Points, in no order, along strands that fork, close into loops and pass close to each other.
(in the rows, 100 means zero)
Two points are linked if the straight distance between their rows is under 110. Some points are linked to none.
rigos: 94 92 119 92 109 79 128 98 101 116 117 109 70 124 102 108 111 88 101 91
 116 91 115 106 126 96 79 105 63 84 86 59 123 104 101 101 97 93 141 110
 101 120 114 93 89 118 105 71 93 88
tusak: 75 103 84 106 90 114 85 113 86 112 124 122 126 87 67 104 72 105 90 111
 85 93 69 97 96 107 106 87 103 112 127 101 107 106 102 109 91 96 103 65
 86 68 99 64 103 82 96 116 91 84
gakon: 91 98 108 103 91 124 90 97 85 69 105 109 117 82 120 124 107 74 81 94 79
 91 78 114 90 119 107 88 106 128 118 99 94 122 115 95 96 144 115 102 109
 80 129 94 96 102 93 124 88 94
gisup: 100 91 102 124 89 127 85 83 82 67 96 103 107 73 98 116 111 89 66 89 71
 92 91 106 92 131 126 111 117 110 109 86 77 123 125 80 106 141 103 94 96
 68 146 91 68 118 97 123 89 95
zomut: 118 106 76 77 98 107 85 109 102 129 116 104 100 106 69 113 96 104 89 93
 91 99 111 112 93 96 107 124 89 128 83 92 95 81 88 116 84 79 111 73 107
 102 73 103 59 111 106 117 115 118
tosam: 120 100 67 80 80 90 92 120 106 111 96 113 104 112 93 90 72 126 79 102
 107 131 87 72 87 85 101 87 74 131 111 89 102 82 60 135 100 87 125 67
 131 112 79 104 102 93 104 114 118 125
fitok: 80 116 83 112 104 118 99 111 92 101 98 90 94 103 94 69 108 108 108 104
 101 99 120 127 77 89 115 121 114 117 78 67 103 94 91 62 79 80 105 83 94
 108 81 99 95 63 78 102 94 132
lidot: 92 108 108 85 111 112 100 84 93 88 89 71 111 105 88 113 104 98 87 95 85
 113 116 123 100 91 131 130 129 99 101 120 91 83 131 78 111 135 69 114
 101 93 107 120 78 102 69 101 115 120
Femi: 91 100 82 108 80 132 61 64 116 108 108 91 99 72 67 84 98 103 83 112 83
 96 93 79 128 105 102 108 131 69 74 98 78 92 108 88 114 79 62 96 75 62
 122 92 72 108 119 94 103 113
tizal: 119 117 107 111 128 102 124 55 104 115 116 94 108 120 124 113 120 79 121
 59 96 37 125 102 114 101 101 131 63 97 106 75 84 90 133 119 93 95 88
 106 76 108 124 116 103 93 83 89 100 95
Vasen: 92 108 81 92 94 88 107 114 95 103 60 109 107 114 80 62 96 137 104 125
 123 114 96 74 87 102 105 77 103 75 99 127 108 91 80 98 99 62 95 83 104
 119 80 105 136 78 103 79 95 96
nuga: 98 103 125 70 99 82 100 95 103 112 90 97 104 136 78 114 90 111 88 94 98
 94 123 78 98 91 124 107 83 104 85 115 109 48 109 109 106 77 104 106 114
 103 90 131 87 111 86 88 97 97
mig: 61 93 123 99 106 80 99 102 98 122 108 106 94 108 64 110 64 115 109 95 80
 100 105 126 108 92 93 110 102 74 110 128 115 79 126 83 95 81 77 113 91
 83 73 102 110 95 86 105 86 82
roga: 72 116 88 109 89 129 81 99 76 84 88 94 124 105 117 62 105 116 104 127 92
 99 101 95 64 97 144 104 137 116 89 88 100 83 97 65 93 88 89 96 91 100
 91 105 113 71 67 83 95 128
telon: 107 84 150 106 112 62 113 97 124 125 127 113 77 108 113 108 108 123 106
 78 91 76 123 93 125 81 87 109 105 80 86 96 106 110 106 99 105 103 81
 111 99 92 93 94 80 144 93 104 107 63
Zozen: 105 81 103 146 105 97 90 120 118 94 120 100 67 63 128 81 124 113 119 109
 113 95 88 91 111 105 82 111 122 94 68 65 85 141 76 97 100 97 92 104 76
 116 111 76 98 112 126 100 104 84
mosek: 76 100 95 105 100 90 106 116 99 116 122 117 90 108 70 109 85 100 100 106
 107 95 101 115 109 107 74 107 69 96 100 76 119 101 103 112 84 74 132 86
 94 105 88 87 96 91 107 94 88 81
Vis: 94 108 80 126 86 89 106 117 113 86 85 95 121 90 129 92 102 102 110 114
 128 104 91 102 95 122 77 51 99 83 108 128 112 133 81 122 107 97 98 99
 92 107 97 80 163 82 128 83 76 89
met: 84 106 107 92 103 133 90 73 88 89 84 70 115 122 91 100 98 77 80 109 101
 104 112 85 107 80 114 121 93 98 95 75 104 82 116 83 115 107 125 110 83
 93 151 114 86 90 75 72 109 117
tuzek: 110 78 131 91 115 61 119 102 102 117 112 111 83 95 120 119 94 91 101 90
 107 103 92 96 125 90 68 82 96 89 106 119 107 114 105 107 105 108 104
 115 113 104 99 92 94 133 122 101 111 68
fuzi: 85 94 76 89 94 97 75 94 84 115 70 134 99 98 64 47 77 134 115 137 123 115
 91 76 87 101 79 97 115 64 100 136 97 102 88 76 89 46 78 101 85 109 71
 110 125 85 98 77 90 100
turun: 70 84 121 95 94 104 89 71 104 89 99 85 83 95 63 111 79 92 82 95 80 123
 84 101 129 106 107 109 105 73 114 102 108 93 129 79 118 117 101 119 97
 76 143 105 77 133 89 87 101 95
Tupo: 117 123 89 103 120 115 120 83 95 101 92 95 136 121 85 87 123 89 96 96
 111 89 114 110 87 80 114 104 84 127 104 78 104 71 100 105 98 109 126 46
 97 95 119 111 102 89 81 94 105 127
fasa: 115 90 94 82 109 80 120 125 103 100 92 112 103 103 129 122 98 82 114 98
 119 112 96 118 89 82 85 64 101 105 126 153 112 123 91 117 103 116 106
 91 124 106 58 98 124 100 125 125 105 87
Kufal: 102 116 80 90 111 142 83 65 97 106 102 76 116 116 77 110 99 77 83 92 90
 90 115 102 112 88 98 139 100 95 93 83 91 90 120 92 111 94 94 107 72 89
 137 105 71 95 93 89 127 124
Zinib: 91 105 85 112 91 105 101 123 115 94 115 113 136 87 115 115 99 94 96 110
 126 84 82 96 90 120 75 51 86 112 114 125 111 129 82 132 108 103 114 84
 104 101 93 73 142 94 129 99 78 76
pofi: 130 76 117 75 102 103 100 86 90 96 97 115 90 90 113 123 108 88 95 83 83
 107 86 91 93 128 93 115 99 112 117 113 78 119 116 95 105 143 104 134
 126 102 122 110 37 143 98 117 127 102
Big: 90 98 102 111 80 111 53 101 105 90 100 92 90 76 96 84 74 98 108 114 94
 115 82 97 97 120 118 110 125 123 78 90 81 107 104 66 92 87 105 121 89
 102 107 95 64 106 99 90 106 111
rabak: 111 111 79 115 104 103 109 145 110 99 87 103 96 108 122 86 127 109 114
 102 115 100 120 130 61 94 102 74 109 122 94 85 101 110 68 93 79 98 117
 78 114 128 52 94 121 80 109 112 80 124
vak: 124 79 63 128 125 93 135 144 111 122 117 105 96 88 76 80 120 115 95 116
 135 109 130 125 97 112 76 89 86 65 92 105 102 119 95 100 102 87 90 75
 88 115 76 66 126 106 139 106 87 84
teris: 95 97 125 78 75 75 83 116 103 73 95 97 87 99 128 94 70 97 108 94 96 144
 94 111 81 100 112 99 92 135 115 116 108 93 104 87 91 120 111 124 136
 120 74 124 97 101 79 108 100 125
gudo: 92 82 133 88 107 79 135 92 116 102 116 108 65 90 74 87 129 108 88 97 97
 123 113 121 123 89 117 107 114 69 80 96 117 89 100 79 110 121 99 87 118
 82 94 110 64 133 90 104 95 106
Modu: 100 71 119 111 115 89 117 104 102 88 119 107 78 60 98 107 122 96 82 99
 103 114 76 91 130 102 92 85 108 81 93 102 101 116 99 100 115 125 108 92
 108 89 131 85 89 137 124 100 102 75
sop: 93 92 121 87 92 104 90 84 95 86 82 70 86 118 109 105 95 84 99 111 110
 112 106 79 118 91 109 109 109 98 78 85 96 88 100 82 112 99 119 137 103
 110 137 116 84 102 86 73 107 108
buzen: 91 75 124 109 105 97 74 117 99 95 130 124 89 52 88 119 85 89 95 89 91
 104 70 108 92 116 110 96 96 129 120 125 84 106 118 90 85 116 92 102 117
 96 82 95 60 129 107 131 94 78
radu: 91 93 116 76 93 86 106 90 109 113 97 111 98 116 44 106 79 120 81 101 88
 123 96 82 106 92 123 102 76 80 100 110 129 56 95 117 112 87 117 82 109
 84 101 119 85 115 85 93 100 93
Mirar: 104 111 86 113 101 97 99 82 92 93 67 60 98 87 114 95 104 106 113 104 117
 107 116 70 109 81 93 89 127 59 88 122 87 86 91 113 108 83 59 116 81 102
 106 109 120 81 116 83 93 104
Budu: 111 106 104 72 116 95 133 91 83 88 86 103 133 103 89 125 110 89 84 86 79
 110 92 111 96 96 118 91 101 101 122 145 109 96 106 118 104 131 87 71
 128 68 108 105 109 94 86 118 114 93
kibag: 90 97 137 80 104 80 86 83 107 119 106 100 100 125 79 131 75 107 97 82 77
 81 118 100 115 96 113 108 92 89 91 122 104 65 129 94 105 86 81 131 99
 88 90 115 77 124 85 95 100 76
kog: 91 78 138 119 102 98 72 105 104 93 126 111 75 76 100 117 86 94 104 81 78
 80 76 106 111 116 106 110 97 116 101 95 75 121 122 87 95 106 93 122 96
 93 102 92 68 132 98 124 94 65
Moliz: 130 111 107 91 91 65 108 131 125 106 78 100 96 133 121 101 107 116 104
 102 130 99 118 88 86 111 100 63 81 114 80 116 99 93 83 121 106 82 114
 107 119 138 65 116 114 116 127 90 93 90
vasol: 108 81 88 101 126 106 128 110 88 97 135 113 83 77 102 118 140 74 82 95
 107 101 86 111 128 79 78 115 97 89 110 77 104 115 107 106 119 136 116
 82 106 98 122 80 92 115 127 111 110 79
Gofod: 80 86 99 102 95 109 92 89 93 93 107 99 92 76 68 102 90 85 75 105 87 124
 66 92 129 107 92 100 108 87 114 86 106 109 113 93 113 113 127 89 96 71
 143 87 80 121 107 99 101 87
diz: 133 108 109 70 121 104 117 77 97 105 78 83 108 123 96 111 133 89 88 86
 93 97 130 101 101 83 124 127 114 104 83 118 85 71 106 100 118 117 80
 109 110 101 112 135 72 114 79 109 126 123
veso: 138 109 78 67 88 103 86 107 100 108 90 109 100 113 106 110 112 99 78 95
 90 117 104 84 82 99 115 107 85 151 87 90 90 77 76 118 98 101 127 80 128
 114 94 123 72 117 110 110 115 129
pak: 82 94 82 100 84 99 100 122 73 100 111 139 99 85 98 62 75 136 114 125 95
 107 84 110 62 107 107 81 107 113 123 107 112 115 64 77 63 91 90 75 105
 103 53 92 135 76 80 113 81 112
Turu: 106 96 75 69 103 102 122 115 82 109 98 102 106 111 114 121 87 70 117 111
 108 118 90 120 93 79 81 94 93 113 148 109 122 118 98 119 98 124 120 85
 122 102 76 96 122 85 98 124 113 109
ven: 101 90 107 76 95 73 98 105 97 101 66 79 85 105 91 90 70 89 112 106 116
 149 80 94 114 88 83 95 117 91 112 144 103 98 97 90 111 93 102 123 111
 111 103 116 96 104 106 93 125 102
mirir: 107 116 89 100 112 100 134 106 96 109 93 103 115 123 67 81 103 121 96
 104 116 103 117 105 85 77 111 98 78 106 112 78 119 68 89 107 92 95 117
 51 110 99 83 105 117 78 75 100 98 123
Dutuz: 101 96 91 124 119 72 137 117 110 120 105 101 78 105 73 88 102 109 101
 103 129 104 138 119 125 106 55 98 80 41 98 101 111 108 108 101 105 84
 95 102 81 109 97 82 130 99 125 87 89 77
gize: 82 85 85 97 103 98 127 96 92 113 98 104 89 83 57 78 98 108 103 120 97
 119 94 114 121 92 90 110 125 51 107 115 121 101 98 83 108 90 83 76 94
 70 91 98 120 96 102 96 104 104
dira: 68 100 93 98 100 122 110 80 96 110 105 118 96 99 47 60 105 128 91 125 95
 103 107 101 92 93 116 112 110 58 94 82 129 74 92 71 96 76 95 76 89 82
 91 111 106 87 78 88 91 116
gafo: 120 104 130 87 121 99 135 85 86 84 96 113 114 106 125 118 140 68 84 89
 95 85 107 112 107 93 113 92 77 105 101 85 114 98 118 112 106 146 125 84
 110 85 135 106 104 115 90 97 94 100
niv: 130 104 85 74 93 129 93 94 101 111 105 126 112 98 135 134 123 72 94 97
 95 70 87 87 80 130 89 88 75 132 102 91 97 115 87 122 98 114 144 106 111
 110 107 101 87 105 124 110 103 104
rer: 105 97 137 64 88 64 90 104 99 104 111 111 89 110 139 117 66 90 109 83 93
 111 100 115 96 96 92 94 80 129 114 122 112 94 115 95 89 109 111 132 128
 114 63 115 90 116 94 110 102 101
lem: 121 92 104 140 126 83 131 122 104 105 148 95 89 78 107 101 127 115 98 79
 110 88 110 101 110 86 74 104 86 64 104 95 99 107 107 127 115 122 54 85
 79 97 94 68 127 114 135 115 88 57
Zozi: 70 102 123 87 79 110 95 83 83 68 82 90 104 110 97 81 74 124 79 120 95
 132 79 76 85 93 144 99 90 104 111 90 123 79 109 80 107 120 118 104 103
 101 118 113 108 82 53 83 98 114
zaviz: 96 82 127 143 99 108 90 109 121 82 125 101 61 67 123 80 118 118 117 97
 87 71 94 84 113 105 111 131 123 100 69 60 75 139 90 98 95 110 80 103 88
 91 118 88 90 124 101 108 97 71
Laton: 112 80 137 93 104 62 98 91 106 116 92 89 72 100 114 102 76 88 118 86 110
 120 92 87 129 89 70 97 113 89 105 126 95 112 99 89 109 100 86 143 106
 108 110 107 78 136 105 95 126 86
dimib: 144 87 113 78 109 113 101 97 112 107 103 129 92 101 157 128 138 86 113
 97 93 70 98 89 77 117 94 99 99 130 97 97 87 123 84 122 98 130 115 121
 120 118 96 105 80 118 104 125 117 96
bunub: 133 126 63 113 117 115 105 91 107 108 88 89 138 104 85 96 127 92 88 96
 105 87 117 90 93 96 106 93 122 110 86 97 89 80 83 116 108 93 100 61 92
 88 124 95 98 88 112 97 115 121
vap: 131 111 41 136 111 104 129 142 122 115 93 95 119 112 91 77 118 104 105
 114 140 108 135 124 87 113 76 68 89 89 110 100 91 113 92 119 97 79 101
 77 91 122 83 67 128 93 128 97 97 99
sigep: 78 114 91 86 84 114 76 114 98 96 76 84 103 140 108 84 73 129 95 119 118
 122 109 67 69 83 107 109 94 127 101 78 96 70 92 87 104 71 113 115 104
 135 84 121 108 61 80 96 100 130
tuzil: 74 91 115 93 103 101 96 80 92 94 83 76 107 95 96 87 96 115 97 111 97 103
 106 72 110 87 115 103 121 49 85 132 97 70 108 90 113 65 64 119 95 90
 101 125 113 91 90 71 87 94
zirid: 98 109 115 123 91 93 78 96 112 105 94 96 114 95 99 120 91 108 107 100
 101 56 108 82 116 123 102 86 93 97 73 103 78 90 105 123 91 74 83 117 88
 92 105 99 108 99 107 87 78 73
doket: 89 89 121 115 100 110 86 91 104 92 121 104 78 105 88 119 100 87 92 78 81
 63 98 105 121 107 117 123 82 101 82 57 95 114 118 95 97 91 112 109 81
 87 120 94 72 118 92 103 86 74
Sul: 98 106 96 71 97 79 118 110 95 95 60 91 108 118 85 82 106 125 99 104 107
 123 93 78 88 86 135 92 108 92 102 144 104 81 86 105 111 74 86 79 119
 107 84 116 123 86 103 97 112 99
Rezor: 101 95 99 143 107 92 107 113 120 99 112 95 68 87 108 74 125 123 110 106
 123 85 122 101 114 111 77 107 100 69 57 56 94 126 83 88 97 81 95 113 72
 125 113 79 112 95 116 81 87 88
vira: 87 98 81 124 88 124 70 82 111 103 126 87 79 64 85 84 108 104 97 97 81
 101 84 110 128 104 100 130 138 87 85 89 71 122 106 76 111 98 50 102 72
 76 106 90 71 107 117 119 111 111
gevi: 98 122 89 85 94 128 77 96 88 89 92 90 134 114 87 113 81 105 85 106 82
 110 95 107 77 104 129 112 116 130 115 115 98 89 113 92 97 125 93 97 91
 96 109 102 92 83 71 107 118 120
Val: 111 108 78 111 95 114 87 107 107 107 119 120 129 88 120 135 112 81 94 98
 110 61 88 91 100 128 67 72 81 117 106 105 88 120 91 138 100 98 111 99
 96 103 107 80 112 101 138 108 91 75
pude: 124 101 68 100 107 103 137 135 117 98 90 96 115 119 104 88 118 104 89
 114 137 124 110 105 77 103 86 59 73 102 106 85 125 112 82 121 110 108
 135 68 120 122 90 79 131 99 123 89 100 105
savit: 120 111 110 123 99 68 117 117 123 100 82 89 93 125 149 98 110 107 116 99
 131 83 135 105 99 105 81 65 94 82 86 108 98 118 93 115 103 96 96 131 95
 134 83 97 134 102 114 93 93 85
Nisa: 81 102 85 80 83 108 104 81 69 82 82 109 103 110 86 57 76 145 89 126 108
 141 64 57 85 90 137 92 97 92 114 97 112 80 83 77 113 86 97 99 100 108
 90 101 115 66 71 91 114 120
bot: 77 94 122 90 75 83 81 107 98 64 90 94 81 91 109 70 77 126 98 108 93 146
 98 87 78 108 140 114 101 120 101 104 105 72 107 67 93 108 104 118 128
 120 90 132 91 100 69 86 97 130
buvep: 86 78 108 98 89 89 93 113 98 101 117 115 85 58 71 82 84 110 94 105 90
 133 78 106 95 111 115 100 107 104 107 119 110 92 95 89 86 98 105 81 117
 88 79 104 72 123 98 107 95 103
dula: 93 117 103 117 101 78 129 120 111 85 70 89 102 119 131 80 106 110 107
 105 129 99 130 111 87 109 86 55 94 69 102 116 116 111 95 97 101 99 105
 111 103 124 86 101 163 77 109 84 80 94
zer: 112 102 119 120 94 123 88 61 88 72 81 76 92 88 113 127 91 106 99 86 73
 77 112 62 108 106 105 105 105 90 90 98 70 94 109 107 103 123 66 139 84
 68 147 107 99 104 101 98 95 88
Sen: 129 100 125 99 91 118 101 69 89 87 83 105 113 113 136 137 101 90 99 79
 66 50 111 84 92 121 105 107 86 107 98 103 79 103 116 113 98 128 88 144
 98 80 133 111 105 108 94 108 103 93
bub: 83 101 83 96 75 112 89 124 97 87 120 118 117 82 121 88 82 107 107 114 97
 112 72 106 64 98 110 67 110 142 125 109 111 122 64 100 86 111 115 75
 115 97 68 82 118 74 93 126 87 119
Banoz: 74 93 94 91 80 106 69 90 76 88 86 121 98 88 80 46 68 132 108 134 103 131
 69 77 81 107 106 101 118 92 107 114 111 90 95 63 90 70 89 112 93 108 85
 106 106 91 81 76 107 114
piz: 86 115 108 83 89 117 93 92 89 95 116 107 111 122 116 111 83 82 93 88 82
 89 103 125 84 89 118 120 46 132 121 64 126 96 122 110 79 118 135 86 99
 105 96 108 102 84 66 103 87 121
suf: 139 114 114 101 111 118 113 65 100 110 96 108 116 115 145 122 126 79 120
 68 76 29 123 97 88 116 108 124 76 117 100 85 76 102 118 118 91 116 90
 123 88 100 118 116 105 91 85 107 103 104
nozog: 77 103 93 90 103 100 118 115 77 104 110 93 111 117 99 116 76 78 118 103
 94 108 89 140 102 83 81 115 99 109 143 99 119 114 120 98 91 117 101 97
 100 95 82 89 131 68 82 121 103 104
logi: 78 100 115 134 95 99 89 92 106 98 110 105 100 81 76 108 108 109 94 97 83
 64 98 93 124 116 115 93 96 73 80 81 97 89 113 109 99 80 94 96 77 74 119
 90 109 108 106 84 65 73
Tomok: 96 114 66 80 108 120 73 92 97 122 98 77 108 125 86 117 74 83 111 95 101
 95 105 121 109 88 80 139 103 106 100 98 92 102 116 100 99 72 86 120 74
 119 92 98 81 80 99 94 129 115
Fazor: 108 114 76 105 100 113 86 79 116 115 82 73 113 105 78 94 107 100 95 112
 124 94 126 66 124 85 78 106 109 68 74 98 78 79 97 123 117 61 87 109 84
 101 119 104 88 86 113 74 100 109
Givur: 101 122 72 129 95 111 83 94 102 84 91 82 127 96 135 112 118 72 114 96 94
 84 100 101 96 108 88 79 126 118 103 91 93 116 82 113 99 110 97 104 84
 93 115 89 131 66 111 107 91 112
lafar: 77 94 97 131 89 106 84 89 98 93 103 115 88 71 93 68 117 122 106 122 103
 78 104 87 115 120 98 100 116 63 58 74 97 100 93 77 92 62 89 107 75 94
 107 91 111 104 113 61 74 95
bor: 131 88 120 105 98 86 80 108 116 93 84 98 90 92 134 107 111 94 124 104
 100 99 91 92 90 114 107 89 126 135 81 113 76 115 77 100 98 111 97 126
 114 116 92 114 83 116 102 119 113 96
ris: 134 113 98 94 124 105 136 86 90 89 92 105 139 103 117 125 137 74 92 79
 91 78 103 109 93 99 100 84 94 104 114 116 106 97 101 128 101 131 98 80
 109 83 124 106 124 94 103 111 102 103
zak: 117 86 137 126 116 77 117 106 137 117 141 105 81 89 104 100 124 136 97
 80 90 72 124 79 114 90 86 109 100 69 81 96 102 109 102 125 111 110 53
 86 87 84 102 84 99 146 116 108 100 61
sukir: 122 83 114 94 94 101 77 102 104 81 104 103 82 74 122 108 100 75 110 99
 98 126 79 94 85 124 103 103 105 142 106 93 80 124 96 90 94 133 118 134
 127 118 106 110 43 128 101 117 120 108
tozig: 95 109 90 94 85 122 80 101 100 74 100 100 127 96 136 118 111 71 107 100
 92 102 82 112 76 114 98 75 124 143 116 113 104 128 79 105 105 132 120
 106 108 93 95 99 115 85 95 126 95 113
zira: 88 108 118 131 102 97 82 96 101 95 112 88 93 106 132 122 88 99 125 75 83
 47 110 104 112 104 92 119 94 108 88 86 77 116 119 110 89 89 59 135 78
 101 95 99 111 83 94 111 89 73
Zene: 59 86 93 131 97 102 76 124 85 111 134 127 100 69 73 94 82 105 101 105 82
 89 56 113 114 106 86 104 105 90 125 114 93 113 113 92 95 80 87 85 81 71
 90 77 117 95 116 107 66 67
ralak: 120 108 104 75 109 70 120 105 104 92 73 95 122 100 94 110 119 109 92 87
 90 111 91 94 94 100 130 80 109 93 96 170 94 96 85 116 107 92 78 75 125
 88 88 106 114 102 118 104 117 79
gibuf: 82 80 84 108 96 103 106 90 100 111 115 91 78 63 66 85 98 96 99 109 89
 125 75 121 140 97 85 119 136 64 110 119 92 113 107 79 116 106 57 93 94
 67 96 98 93 114 120 112 107 107
rilat: 69 95 110 90 102 107 92 73 93 95 83 74 110 101 71 110 74 103 87 102 84
 113 89 83 129 87 96 101 104 58 111 122 110 78 122 103 119 95 80 117 91
 75 136 104 110 98 88 78 99 92
befe: 101 104 89 103 77 102 48 109 101 99 81 104 104 79 96 62 69 102 116 122
 104 135 66 79 82 117 105 93 131 131 99 120 91 101 88 76 95 74 97 112 96
 111 92 98 87 94 106 85 112 118
goz: 94 108 94 88 77 101 58 111 107 96 66 79 111 122 113 94 77 103 116 118
 114 112 89 74 85 103 99 89 119 129 94 117 88 88 91 95 106 69 104 129 99
 125 91 117 110 75 103 95 102 114
maso: 93 95 90 95 82 90 97 124 103 108 113 123 97 99 97 101 67 116 92 116 117
 115 86 91 88 99 78 80 59 115 116 86 122 100 74 125 81 90 141 80 124 111
 76 92 112 90 107 104 92 104
samik: 114 108 89 83 100 93 100 112 104 119 96 97 76 127 133 106 109 85 121 91
 111 91 113 119 90 94 90 111 80 128 85 71 98 113 87 107 83 82 125 111
 109 145 64 109 85 95 104 103 103 116
Pom: 88 117 61 96 101 119 85 101 92 127 111 100 122 117 60 97 65 97 104 110
 98 103 95 108 103 88 87 120 109 106 114 89 104 104 106 103 103 81 97 77
 76 83 97 70 93 64 90 109 121 111
zuti: 115 96 77 101 110 104 116 85 97 99 98 92 105 58 79 100 129 101 84 94 86
 117 86 100 118 108 109 100 139 79 93 132 86 107 84 106 113 118 63 72
 104 69 115 98 84 119 120 115 117 102
zutel: 70 82 140 101 95 67 95 107 100 107 115 125 89 80 74 100 57 116 104 91 73
 124 83 115 93 107 115 91 93 92 120 137 123 79 119 83 87 93 91 105 113
 80 69 107 93 120 86 104 82 79
Sede: 113 94 88 113 132 92 139 121 86 103 136 109 104 89 105 122 127 75 101 84
 106 81 102 127 118 77 77 109 93 84 127 98 101 107 119 115 111 126 91 78
 103 93 94 81 125 93 122 120 98 75
kub: 69 98 114 104 113 120 117 74 108 103 102 82 101 112 58 82 112 97 89 110
 105 99 120 104 114 74 108 122 98 58 91 78 117 68 108 77 113 85 109 96
 85 85 121 118 97 87 78 79 90 118
vifa: 144 89 120 63 103 97 115 73 94 110 81 104 91 119 115 118 120 95 96 83 86
 100 112 82 105 110 107 122 111 104 89 116 82 99 100 101 112 132 92 129
 120 101 129 123 58 136 87 107 135 105
nodi: 136 114 93 112 129 86 142 77 113 117 108 85 101 122 117 101 130 83 116
 78 125 68 132 111 116 90 85 112 75 81 103 74 95 91 116 125 101 99 100
 94 87 124 116 100 109 112 103 80 109 103
tep: 85 95 116 74 89 106 75 91 95 91 103 80 75 120 107 116 67 85 108 96 95
 120 96 109 109 97 102 131 86 114 100 81 108 99 120 75 90 104 124 140 96
 127 112 110 69 107 82 74 116 116
tivog: 81 114 115 100 106 98 96 100 89 96 110 90 111 117 126 126 90 77 114 77
 80 68 101 139 105 93 97 116 94 116 109 93 99 107 132 98 90 107 86 125
 87 101 93 100 116 80 84 112 93 94
vedor: 86 94 120 81 106 109 115 95 79 91 127 124 87 104 115 121 114 61 82 87 83
 92 95 126 106 87 114 119 58 113 122 62 123 102 132 104 93 133 141 83
 105 92 113 98 87 107 86 107 81 94
Befar: 128 124 79 133 109 103 119 79 124 105 100 72 103 105 94 98 121 104 108
 95 138 85 143 83 122 98 74 102 83 67 83 81 82 80 104 136 108 76 79 103
 75 118 121 91 102 100 115 69 98 98
Pasad: 124 107 73 113 106 116 87 99 99 104 99 100 114 73 96 104 124 94 87 102
 91 99 96 91 103 111 104 93 136 111 73 99 79 106 78 106 104 101 97 78 94
 81 120 87 77 107 122 113 117 104
pinol: 73 111 85 112 85 117 68 116 95 92 112 97 95 97 115 93 77 93 111 103 91
 108 87 122 82 106 103 113 115 138 89 74 100 120 99 75 80 88 115 105 88
 108 88 83 89 67 94 109 101 114
fisa: 107 125 78 102 98 107 131 104 102 99 90 102 137 124 93 88 100 107 97 115
 127 102 89 90 88 97 99 62 82 109 126 88 124 108 77 128 109 107 125 61
 108 100 98 82 137 68 93 96 101 109
vusu: 103 102 113 78 100 79 120 107 93 101 87 95 67 131 129 96 107 87 110 95
 116 113 122 117 97 76 84 103 82 107 91 73 117 97 95 90 90 106 138 115
 121 130 91 112 100 96 92 90 97 122
zib: 125 122 82 105 104 108 100 116 118 98 85 92 107 133 138 103 139 83 118
 92 114 85 119 121 69 94 102 80 93 143 97 70 97 103 76 111 95 105 127 90
 113 129 65 108 113 89 101 104 90 129
Bibo: 93 95 88 102 103 83 102 139 94 113 91 118 77 91 99 77 87 124 116 114 112
 112 111 125 72 105 90 90 108 102 103 121 102 112 74 79 64 83 103 85 108
 118 48 104 126 85 109 115 81 105

A piece is all that can be reached along the links. How many separate loops has the piece of each point below (a circle has one, a figure eight two, a Y none), and how many tips (points with one link)?
kog => loops 0, tips 3
tosam => loops 0, tips 3
bunub => loops 0, tips 4
goz => loops 0, tips 4
pofi => loops 0, tips 2
Sen => loops 1, tips 2

How many points has the smallest loop of links through each point below? Write none if it is on no loop.
zak => 7
nodi => none
nuga => none
pofi => none
ralak => none

A fork is a point with three links, a tip a point with one. Leave the first point through the second and follow the links. Name the first fork or tip that comes.
Dutuz, vak => gibuf
veso, tosam => tozig
suf, tizal => Modu
sukir, bor => Moliz
rilat, tuzil => zer

Name the points in between on the shortest way along the links from the first point to the second, in order.
pude, Tomok => fisa > mirir > Tupo > bunub > Pasad > zuti > gibuf > gize > dira > kub > met > Kufal
Big, ris => befe > Banoz > fuzi > Vasen > Sul > ralak > Budu
Turu, zaviz => nozog > tivog > zira > zirid > logi > lafar > Rezor > Zozen
zak, Sen => telon > tuzek > Modu > Gofod > turun > rilat > tuzil > Mirar > Fazor > Befar > nodi > tizal > suf
goz, rer => befe > Banoz > Nisa > Zozi > bot > teris
Moliz, sukir => savit > dula > Vis > Zinib > Val > niv > dimib > bor
